Each row is a point on a landscape with many peaks, with its height.
From any point a climber takes the steepest step (rise divided by distance) to one of its 2 nearest points. It stops when none of these is higher. Distance is the straight distance between rows; heights are no part of it.
q558: [127 150 128  95 100 137  99 141 179  98 119 129  98 108 166 122 163  71
 124  85]  (h 3.45)
q76: [125 138 106  98 139 101 128 160 177 103 156 167 151 116 138 101 157 108
 117  79]  (h 3.39)
q744: [103 155 149  99 158 124  66 141 162 114 100 129 136 179 122  93 161 138
 138 154]  (h 0.70)
q722: [114  71 163 161 111 199 188  80  64 180 144 129 103 119 118 176  72 159
 100 122]  (h 1.14)
q628: [125  87 102 120 140 132 108  87 127 179 123 119 108 139 129 137 131 138
 127 165]  (h 2.84)
q240: [137 123 117 110 142 105 150 149 157 115 145 185 178 109 130  93 128 141
 119  90]  (h 3.50)
q921: [105 174 151 107 144 140  63 197 177  81 127 140 141 172 137 122 188 131
 134  82]  (h 4.60)
q74: [142  75 162 159  71 125 171 102  63 164 130 172 161  98 127 124  99 153
 104  87]  (h 2.49)
q101: [106  79  96 161 110  70 154 129 111 141 156 164 139  76 143 134 114 124
  97 101]  (h 5.24)
q646: [125  84 120 168  37 118 133 114  88 143 124 167 126  62 135 148  97 126
 103  86]  (h 2.63)
q351: [127  82 152 174 128 100 215  96  97 152 150 148 110  83 129 157  71 140
  85 101]  (h 3.20)
q25: [101 164 148  74 197 129  99 144 178 113 120 131 143 187 107  99 154 137
 129 151]  (h 0.67)
q879: [164 107 162 160 153 139 171 119  71 160 121 124 172 166 108 109 108 185
 141 153]  (h 3.43)
q23: [131 133 143 180 151 149 166  93  65 154 126  78 107 134 111 157  87 148
 116 191]  (h 1.90)
q601: [ 86 209 124  89 165 144  87 199 161  96 154  73 119 201  85 129 191  79
 140 140]  (h 3.75)
q211: [122 138 115 123  83 107 117 148 162  86 119 133  85  82 162 138 148  76
 116  81]  (h 3.68)
q621: [152 140 124 150 110  90 183 111 103  93 133 146 125  78 120 117 116 126
 101  95]  (h 4.06)
q45: [119  56 129 124  93 118 192  83 107 179 139 188 159  92 109 133  76 133
  99  96]  (h 0.36)
q814: [139 164 129 135 170 100 132 141  96 109 145  94 146 155 113 115 136 167
 151 175]  (h 4.11)
q261: [137 112  95 102 152 112 129 134 177 132 163 141 127 122 148 112 150 116
 130 108]  (h 3.29)
q242: [136 104 124 186 141 156 169  90  72 153 145  96  96 111 112 165  91 158
 117 155]  (h 2.19)
q677: [ 99  53 146 139  76 138 198  78  79 184 144 179 125  88 109 155  69 140
  83  82]  (h 0.54)
q462: [121  88 128 148  62 150  76  94 101 168 107 122  92 106 148 163 127 131
 142 137]  (h 1.00)
q658: [125 100 107 133  82  80 108 148 137 124 130 178 153  92 149 104 144 128
 116  91]  (h 4.42)
q412: [136 148 126 164 156 118 150  92  87 122 131  77  92 123 122 151 110 143
 123 176]  (h 1.65)
q331: [153 135 111 133 107 141 112 109 140 112 112 130 102  93 150 130 124 108
 126 120]  (h 5.07)
q824: [131 173  97 122 117 129 111 189 162  69 143  93  95 127 144 147 175  87
 151  87]  (h 3.62)
q243: [161  90 178 156 131 156 196  94  62 174 116 128 155 145 113 126  92 167
 133 128]  (h 3.11)
q88: [122  95 158 156 142 165 150  79  82 184 132 111 140 135 135 160  77 147
 124 176]  (h 1.76)
q917: [136  92 129 180 132 132 184  93  84 157 151 125  94  92 116 158  92 164
 100 119]  (h 2.62)
q260: [116  79 132 179  51 106 167 117  65 144 123 171 158  72 120 128  86 126
  87  84]  (h 2.31)
q157: [139 137 120 126 109 114  75 167 153  97 119 142 147 121 163 117 166 133
 148 101]  (h 5.69)
q886: [128 117 136 135 149 143  96 109 113 168 121 129 164 148 135 124 108 151
 140 185]  (h 4.99)
q789: [133 167 118  93 173 131 140 100 146 119 114 107 119 147 105 114 125 115
 134 169]  (h 0.55)
q177: [130 158 117 102 121 146  93 133 167 106 106 102  99 132 148 114 154  83
 137 130]  (h 3.26)
q702: [ 78 182 152 101 166 157  52 206 184  94 123 119 136 206 113 121 188 125
 129 105]  (h 4.37)
q369: [105 178 124  64 213 119 131 153 175 108 154 106 134 186  92 120 148 118
 144 156]  (h 0.64)
q570: [142 117 109 100 191 123 176 108 154 139 147 118 136 134 117 141  95 140
 146 156]  (h 1.91)
q503: [152 111 122 123 136  89 195 139 132 116 141 178 184 105 110  94 107 143
 110  93]  (h 3.67)
q653: [109 188 121  92 153 148 102 181 176  96 148  83 102 179 111 128 198  73
 139 110]  (h 3.59)
q583: [ 76 185 148 115 138 143  44 217 171  81 102  94 134 203 132 126 187  99
 150 134]  (h 4.16)
q276: [151 124 148 150 154 141 155  94 103 149 142 112 134 120 146 149  88 142
 126 161]  (h 1.99)
q781: [136 132 119 113  93 137  60 181 178 104 106 131 122 139 163 102 172 109
 151  98]  (h 5.41)
q688: [107  76 140 149  71 178  96  84  74 192 131 128 104 112 137 172 111 148
 128 135]  (h 1.20)
q417: [117 176 123 113 115 146  92 213 174  80 132 100 114 156 144 141 199  86
 153  78]  (h 3.77)
q530: [157 144 124 105 161 107 162 126 135 104 130 138 142 131 110 100 138 158
 134 116]  (h 4.12)
q864: [117 119 132 116  87 134  40 128 140 153  84 117 123 153 149 113 146 118
 154 173]  (h 0.80)
q222: [156  79 178 149 103 138 197  89  64 172 120 160 155 126 119 120  97 161
 117  98]  (h 2.81)
q714: [149 125 112 133  71 141  84 135 151 117 114 134 113  89 170 133 127  96
 137 104]  (h 4.61)
q307: [120  72 148 157 108 172 142  82  68 189 143 130 125 117 137 169  96 155
 121 134]  (h 1.47)
q48: [ 95 163 136 110 117 145  62 209 177  86 103  87 113 183 153 133 201  93
 163 102]  (h 3.97)
q870: [142 136 127 121 133 127  97 137 145 115 124 146 149 125 140 105 148 145
 137 124]  (h 6.07)
q514: [121 192 117  92 159 121 109 169 149  77 145  98 106 158 105 127 192 112
 143 106]  (h 3.51)
q557: [145  94 146 111 154 130 162  92 126 167 115 143 161 142 109 120 102 167
 143 151]  (h 2.32)
q323: [145 153 112  91 201 105 180 131 149 113 174 109 134 141 108 138 102 144
 154 147]  (h 1.83)
q707: [124 183 147 100 153 127 111 146 142  78 115 123 133 148 119 108 172 131
 137 120]  (h 3.71)
q753: [140 123 133 169  99 113 182 106 104 113 131 156 111  60 133 127  80 116
  89  96]  (h 3.61)
q455: [146 136 132 148 160 119 148 120  77 141 122 103 159 162 100 121 120 171
 143 184]  (h 3.78)
q428: [134 153 131 146 146  95 141 109  95 106 138  96  99 116 144 141 139 147
 137 146]  (h 1.43)
q64: [140 142 102 154 124 161 123  89 113 134 108  93  93 112 108 140 104 110
 118 177]  (h 0.39)
q765: [155 145 132 131 125 115 148 106 125 105 121 138 118  94 139 120 131 125
 122 116]  (h 4.55)
q299: [122 135 107 131 154 137  86 132 136 143 121 112 155 162 126 114 130 128
 139 195]  (h 4.62)
q740: [142 172 128  97 170 118 129 133 137  92 116 124 143 154  92  90 154 158
 143 139]  (h 3.90)
q150: [141 103 121 165  87 129 141  99 101 131 124 143 100  67 133 146 105 123
 109 101]  (h 3.10)
q990: [116  87 111 135  43  80  98 145 131 134 112 173 129  82 157 121 132 105
 122  86]  (h 4.18)
q499: [101  79  86 186  92  89 158 124 117 141 158 154 112  53 138 148  89 108
  80  98]  (h 4.63)
q237: [166 107 116 133 171 130 202 111 118 147 153 118 145 126 107 149  80 159
 144 147]  (h 2.02)
q536: [160 159 136 121 200 104 190 126 112 121 167  90 132 141 114 144  85 154
 147 167]  (h 1.75)
q430: [134 103 101 150 116  72 148 137 113 119 146 154 144  90 139 121 144 144
 114  99]  (h 4.75)
q519: [ 97  68 120 182 112 103 185 100 102 160 158 163 101  65 129 159  75 132
  69  99]  (h 3.83)
q874: [129 150  98 139 153 118 101 149 122 113 139  97 133 151 129 124 149 137
 151 173]  (h 4.39)
q481: [130 110 137 118  69 143  60  97 115 163  95 133 110 124 147 134 134 124
 149 144]  (h 0.88)
q82: [146 140 106 117 145 154 133  89 123 136 102 112 122 131 104 118 118 124
 132 172]  (h 0.49)
q795: [ 81 196 131 103 165 129  80 171 159  97 133  85 132 192 118 122 169  77
 131 175]  (h 3.88)
q292: [132 152 106 138 114 103 145 139 147  76 142 132  98  78 149 133 133  93
 112  89]  (h 3.93)
q542: [163 106 143 154 148 124 190 104 102 147 150 139 146 107 138 140  84 150
 119 129]  (h 2.17)
q612: [121 135 154 104 152 150  91 117 141 153  84 153 173 176  92  87  94 151
 131 199]  (h 2.04)
q991: [130 161 103  72 187 113 145 125 164 119 142 110 109 158  99 114 149 123
 139 144]  (h 0.60)
q944: [124 141 142  94  63 141  58 184 184 104  80 122 107 142 178 117 161  86
 165  93]  (h 5.14)
q543: [106  64 160 161  85 185 195  79  69 174 146 155  99  95 107 168  68 146
  83  89]  (h 0.84)
q552: [ 61 200 141 115 142 131  60 212 164  85 119  93 144 213  97 120 173  75
 127 170]  (h 4.00)
q739: [135 160 123 116 138  98 147 134 137  87 144 130 114 104 136 122 159 118
 124  97]  (h 4.19)
q228: [144 121 133 106 171 148 135 111 138 150  99 139 168 163  96 104  94 157
 145 169]  (h 2.18)
q752: [134  89  98 115 139 117 118 104 153 165 140 134 109 119 143 123 143 136
 133 131]  (h 3.09)
q57: [128 171 127 117 127 150  96 111 140 112  96  99 114 134 136 127 129  81
 134 175]  (h 3.07)
q122: [143 125 139 133 115 140  76 127 128 140 115 144 158 136 153 118 125 151
 146 151]  (h 5.57)
q892: [158 126 123 102 164  87 207 128 134 105 145 148 152 116 100 110 114 154
 130 105]  (h 3.89)
q339: [141  96 112 139  57 127  93 118 123 145 124 158 120  84 157 134 120 116
 126 101]  (h 4.20)
q762: [108 165 161  94  92 156  33 173 177 106  76 119 123 167 158 111 161  92
 160 125]  (h 5.65)
q238: [137  55 118 142 127 136 210  97 107 170 148 159 155 100 114 154  71 152
 110 101]  (h 0.24)
q554: [106 178 153  87 130 163  54 163 183 103 100 111 129 174 136 107 170  81
 140 134]  (h 5.25)
q254: [144 152  86 144 125 122 109 162 138  84 145 103 109 110 152 141 157 112
 147 118]  (h 3.44)
q797: [137  86 124 120 131 145 147  76 113 172 120 137 131 132 112 132 120 157
 129 142]  (h 2.53)
q334: [102 136 130 112 118 116  48 144 151 133  92 104 118 177 132  99 168 119
 143 175]  (h 0.75)

Where does a climber stop that starts at each point below?
q74 -> q870
q557 -> q530
q64 -> q101
q57 -> q331
q260 -> q331

Call two points neighbours if one is among the 2 nearest of the other. Go from one point of each pair to the other, from neighbour to neighbour, staying as high as possible. Name the lowest point that can't be avoided.
q530 and q762 -> q514
q921 and q870 -> q583
q101 and q331 -> q990
q870 and q762 -> q944
